Points, in no order, along strands that fork and pass close to each other.
(in the rows, 128 means zero)
Two points are linked if the straight distance between their rows is under 135. Some points are linked to none.
nup: [139 188 146 138 123 103 146 155 142 114 157 155 135 208 162 104 116 115
 113 129 129 153 178 135  93  92 140]
Fon: [112 175 105  93 129 146 139 124 118 116 154 172 153 148 100 114 128 146
 133  96 133 117  92 118 113 151 160]
zepu: [141  95  82 155 114 135 196 122  95 104 134 170 197 127 137  73 209 124
 129 141 126 135  95 150 182 136  81]
zuguf: [117  83 135  92 120 134 184 107 140 153 153 112 155 106 160  74 102 138
  98 140 109 126 120 100 160 132 143]
pizu: [144 114 124 139 164 128 201 102 129 147 163 132 121 102 139 118 164 122
 133 124 135 155 102  86 153 165  99]
lebez: [125 144 147 180 105 117 105 158  98 110 127 164 156 223 182 134 159  99
 104 134  93 110 159 182 104 140 103]
nin: [121 127 130  69 121 149 158 111 137 158 140 118 162 141 150  56 114 124
  89 140 114 138 144 131 140  88 143]
Razi: [145 114 180 155  84 116 102 159 112 132 101 140 145 178 169 145 163  98
 128 142 101  89 177 175 113 114 100]
gidep: [141  99  98 113 134 134 173 115 113 126 129 105 165 125 170 147 188 100
 123 131 129 110 135 175 131 134  94]
reviv: [102 165 174 174 125 103 114 154 139 101 157 109 109 144 150  95  34 156
  55 151 126 115  88  95 117  90 145]
leg: [119 193 104 161 128 162 100 155 125  56 139  73 131 183 142 116 102 133
 105 147 122 112 137 157  95  51 130]
mapek: [142 132 103 134 103 140 125 141 129 108 150  73 114 199 158 130 131 118
 139 123 115 127 167 101  99 141 146]
gudet: [141 104 141  71 150 100 102  94 155 177 102 116 128 107 110 105 160 109
 124 121 127 178 186 131  98 105 166]
fenub: [153 135  85 120 161 127 139 104 124 139 120 105 103 134 132 202 176  91
 190  72 153 160 170 103  93 167 123]
bame: [ 83 137 136 208 109 105 110 129 142 128 135 144 134 178 175 125  35 175
  73 153 113 106 129 119 139 193 135]
bizol: [154 121  91 142 111  94  80 125 123 123  95 144 143  91  57 108 171 113
 185 121 134 140 179 127  88 139 158]
gorer: [117 117 104  76 145 148 115 128 112 135 128  93 162  21  78 159 123 122
 166 107 128 115  96 128 104 119 119]
vimu: [107  94 183 152 171 152 129 118 124  90 138 156 112 127 162 122 115 144
  71 166  86 119  54 103 201 121 109]
mifu: [ 95 140 120  99 147 133 123  85 173 175 145 140  63 118  95 158  72 139
 129  83 175 125 126 139 156 122 168]
zef: [130 128 115  74 123 141 142 133 128 132 122  98 178  53 134 127 108 127
 143 133 120 119 134 154  89  96 112]
noduf: [151  86  84  66 161 153 103  89 145 156 107  51 105  92 101 176 150  95
 182 102 137 156 190 125 116  88 109]
fur: [120 102 190 149 129 166 129 144 132 109 120 136  98 116 153 140  83 143
  92 159 118  89  77 133 207  79  86]
givun: [115 149 239 128 132 136 125 165 117 139 110 159  87 138 156 147  64 143
  92 154 133 125  77 126 186  89  91]
mag: [130 151 143  87  98 144 106 157  83  97 100 152 178 159 133 105 151  96
 101 126  94 107 123 172  96  81 153]
donan: [143 117  63 125 119  98  75 113 130 113 132 130 118 129  98 180 138 110
 176  62 130 154 218 108  91 149 210]
fen: [144 124 108 133 142 105  90 119 120 136 119 105  69 142 110 224 131 103
 186  96 139 158 189 105 110 164 166]
Kiv: [147 159 121 142 151 104 114 148 146  95 146 120 106 121 112 158 140 101
 133 100 141 148 136 111  74 115 143]
Neda: [173 128 176 133 116 147 139 178 140 120 153  84  96  98 109 129 123 114
 162 161 132 145 113  84 130  88  70]
Ripi: [151 124 108 109  79 132 137 151 145 108 134 112 154 111 121  95 125 114
 146 122 133 118 186 150  95  82 122]
Buve: [149 124  91 117 143 170  93 105 155 131  89  75  95 116  84 131 141 127
 162 149 141 149 160 134 135  91 113]
Pipuz: [165 101 178 126 120 100 151 162 118 128 139 122 116  77 107 121 179  78
 146 137 110 124 102 114 115 108  93]
Kifo: [117 183 159 175 100 114 104 159 112 121 136 162 129 241 174 140  98 129
 107 119 114 129 163 149 106 152 122]
kuvel: [139 157 185  98 166 128 136 158 126 143 152  88 110  89 145 174 106 118
 161 155 137 188 100 100 118 102  90]
kobav: [136 139  97 133  71 147 167 158 143 100 151 175 165 148 128  74 122 128
 132 115 136  89 151 164 127  91 103]
Vipes: [129 158 171 109 137  84  93 164 121 143 117 173 112  50  65 179  85 119
 184 114 144 142 138 130  71 123 132]
giba: [145  97  81 111  95  86  76 106 135 122 117 158 126 117  82 144 164 107
 184  66 126 129 213 154 107 110 201]
domav: [114 113 106 108 155 139 153  78 184 148 172 153 108  81 127 146  95 143
 103  73 172 125 131 139 161 106 136]
Kag: [164 139 131  97 171 112 151 111 120 164 152 120  85 120 113 171 171  78
 174  55 141 178 133  69 107 154 117]
Gola: [115 138  82 132 123 194  82 112 152 109  97 110 100 170  78  97 136 153
 126 138 142 114 120 147 159  94 133]
sivir: [108  92 140 166 168  96 124  98 122 144 124 150 115 110 130 145 195 124
  90 133 109 125  75 136 146 196 130]
bubo: [143 121 135 130  94  69 146 126 166 176 156 141 100 120 132 150 102 131
 151  91 173 128 188 116 105 162 146]
Rigup: [137 136 140 102 178 129  77 108  99 104 103 121 106 154 111 151 207  94
 123 129  90 170 131 134 114 120 154]
nunam: [152 105 147  90 178  92  93 102 124 139  83  83 126 111 131 121 186  91
 116 144  96 180 158 133  84 105 163]
Rig: [ 90 123 137 137 180 163 142  94 105  92 138 190 141 134 150 115 119 156
  80 145 101 124  56 115 202 140 141]
kivim: [100 141 134 139 123 126 112 141 136 100 151 111 109 119 158 208  89 136
  96 111 140  64  95 162  99 135 139]
Toma: [150 112 179 134 122  91 142 135  77 147 108 160 152 136 116  81 212 112
 130 143  91 125  76  99 154 182 115]
rebo: [139 112  88 166 139 135 112 126 119 108 123 128 128 173  84  78 218 125
 113 142 118 152  82 101 123 170 135]
tubar: [131 139  99 159 100  95 146 152 143 142 161 110 112 131 143 175  84 126
 162 102 159 124 174 105  83 186 132]
Mapod: [111 178 146 158 130 166 147 143 114 111 119 175 137 133 137 125  84 175
 128 163 130 123 106 136 162 129  89]
guf: [129 193 164 122 127 123 128 155 144 124 119 146  99  98  98 117  55 146
 143 151 166 151 140 114 115  68 108]
zem: [115 123  38 149 147 183 125  98 150 109 108 122 123 159  88 115 170 156
 123 127 155 128 113 153 157 140 131]
fufev: [119  70 129 114 147 124  92 122 119 146 114  87 108  53  83 182 138 120
 143 122 129  90  75 132 110 156 149]
Likin: [120 141 165 133 163 129 180 143 115 146 153  77 127  76 166 174  86 152
 143 153 131 156  81  82 134 173 106]
sikek: [109 106 112 105  66 156 137 141 125 140 142 138 142 105 101 112  54 153
 140 108 120  66 116 104 145 133 138]
rigel: [125  72 141 138  85  91 131 103 181 188 130 148 106 113 145 114  88 147
 123 115 156  88 168 156 154 135 147]
duzil: [121 121 161 147 162  93 116 112  88 145 107 182 155 150 127 108 217 115
 103 131 107 135  73 149 146 180 129]
pem: [146 160 134  56 164 160 105 118  86 110  97 111 116 126 118 175 173  92
 165 116  98 165 147 132 118  92 133]
puli: [149  92 123 122 130 114 173 109  85 163 127 123 143 108 126  94 184 117
 150 136 110 136  90  82 178 206  97]
Pab: [139  92  79 133  90 120  93 116 132 152  89 130 147 114  77 109 160 146
 164 131 140 114 141 141 111 164 155]
femob: [136  76 142 156  71 122 112 128 155 159 100 127 125 132 143 115 104 156
 124 149 133  78 157 163 148 138 117]
Damo: [116 145 140 148 116 112 169 160 131 132 161  99 130 101 161 153  80 139
 135 141 143 131 129  95 100 168 115]
Bot: [139 108 110 176  88 128 155 154 120  93 131 178 172 153 133  83 179 112
 108 126 123  90 123 171 145 116  96]
Nur: [ 97  66 119 140 116 117 148  91 161 134 166 194 126 148 133  79 123 162
 106 111 129 108 100 101 194 162 165]
paz: [125 158 176  92 111 159  61 148  86 107  73 140 135 182 127 132 130 116
 101 113  95  86 111 172 118  91 152]
benup: [ 85 139 119 159 149 134 163 100 132 143 157 133 133 161 183 134  87 171
  81 141 121 125 129 129 157 177 142]
kad: [120 165 161 134 135  89 113 142 151 154 124 164 102  65  81 148  61 149
 149 135 167 139 134 121 111 118 125]
zatu: [143 142  79 132 147 168 139 152 115  71 156 124 127 149  87  88 200 111
 119 121 130 150  87  98 106 124 133]
gafis: [101 123 105 135 106 133 134 107 126 131 161 189 146 187 118  78 143 164
 111  98 109 107  82  96 149 180 169]
zagi: [131 167 228 119 129 127  87 168 112 135  76 138 104 126 141 175  86 136
 124 152 125 122 115 165 135  87  89]
vabe: [110 185 156 159  93 111 108 154 137 120 121 107 110 130 119  96  10 170
 117 158 147 118 128  90 119 105 129]
fefad: [133 170 158  80 121 127 139 140 118 133 131 135 157 161 166  78 118 117
  96 151 111 152 156 151 100  62 151]
zoka: [118 136  68 146 154 177 174  99 152 136 142 112 123 154 147 113 140 151
 132 121 161 157 124 102 176 143 101]
big: [112 138 143 180  93 125 111 154 128  96 153  95 135 175 178 109  60 147
  63 150 104  93 108 119 111 129 132]
detak: [115  90 156 130 148 111 119 125 116 147 120 109 114  93 122 151 138 130
 115 139 113 110  72 107 124 175 147]
zivuv: [136 108  69 126 139 159 162 135 138  94 132 136 168 106 101  63 195 110
 104 142 140 153  93 136 136  97 110]
Zoz: [136 211 166  98 158 101 137 167 139 129 161  97  89 104 140 167  52 132
 164 136 169 202 123  98 116  75 105]
futef: [115 182 126 190 108 158 137 187 121  78 152  99 156 186 160  93  96 127
 106 182 113 121 115 131 112  93  97]
Piduf: [135 122  49 114 153 149 154 107 102 120  88  86 173 109 137 147 199 120
 166 119 142 142 143 145  99 177  94]
kogef: [133 150 162  86 135 107  71 141 100 124  82 142 110 103  89 172 120 108
 173 128 104 147 152 139  94 104 145]
gon: [125  46 138 105  74 135 164 120 131 132 159 129 153  90 127  85  95 141
 121 129 100  81 105  87 177 136 132]
Kuz: [144 119 133  89 138 131 187 125 128 137 125 104 175  75 175 140 155  95
 123 132 138 131 139 178 116  86  82]
vasap: [119 133 143  93 145 111 104  89 153 186 110 136  83 141 105 143 117 123
 127 116 140 156 143 134 130 132 174]
tas: [116 184  87 129 135 164  94 114 137  94 105  83 104 182 127 125  94 152
 117 144 145 117 163 155 122  62 133]
rabep: [140  81  43 144 122 120 140  90 121 153  91 120 171 112  99 111 206 127
 164 125 164 131 143 154 134 181 110]
zelat: [ 88 112  99 138 168 160 148  78 115 127 119 141 140 129 162 146  98 181
  97 159 114 115  90 129 189 180 140]
baz: [108  62  98 154 143 116 156  75 185 127 163 178 121  85 132  97 115 155
  97 113 149 117 129 123 194 135 151]
Satob: [151  91 162 158  74 102 123 149 117 152  92 106 140 150 166 123 144 125
 129 154 103  96 170 142 106 165  95]

A fork is a point with three links, a tip a point with one. Leave the first point through the second and follow the links. Name the first fork or tip that comes.
gudet; nunam | guf
gorer; fufev | Gola
Satob; femob | kuvel
Kag; fenub | zef
zagi; givun | big
bame; benup | zagi
Vipes; kogef | Fon
zef; Kuz | Kag
kuvel; Likin | fefad

Follow the links from the first point to the second, and from the first to the third. Name the last point that the two ways share.
Satob; baz; noduf | guf
giba; zepu; Buve | zef
Ripi; Rig; Zoz | big
nunam; zem; femob | guf
vimu; guf; zoka | big
Pipuz; paz; puli | kuvel
Piduf; rebo; benup | zef

A fork is a point with three links. Follow the links from the first point to the second and name the forks in between, in order.
bizol; sivir | zef
kad; Rig | guf big
noduf; zef | Gola
Pipuz; nunam | kuvel guf
nup; Rig | kuvel guf big
baz; vabe | guf
pizu; Damo | Gola big guf kuvel
Kifo; Pipuz | kuvel

Name the points in between on the shortest way along the links from the first point to the second, in order.
mag; leg | fefad nup Kifo lebez Razi Satob femob rigel bubo tubar Damo Likin kuvel Zoz guf vabe reviv big futef
fur; futef | vimu Rig zelat benup bame big
Damo; nunam | Likin kuvel Zoz guf kad Vipes kogef pem Rigup
detak; leg | sivir duzil Toma puli pizu zoka zem Gola tas
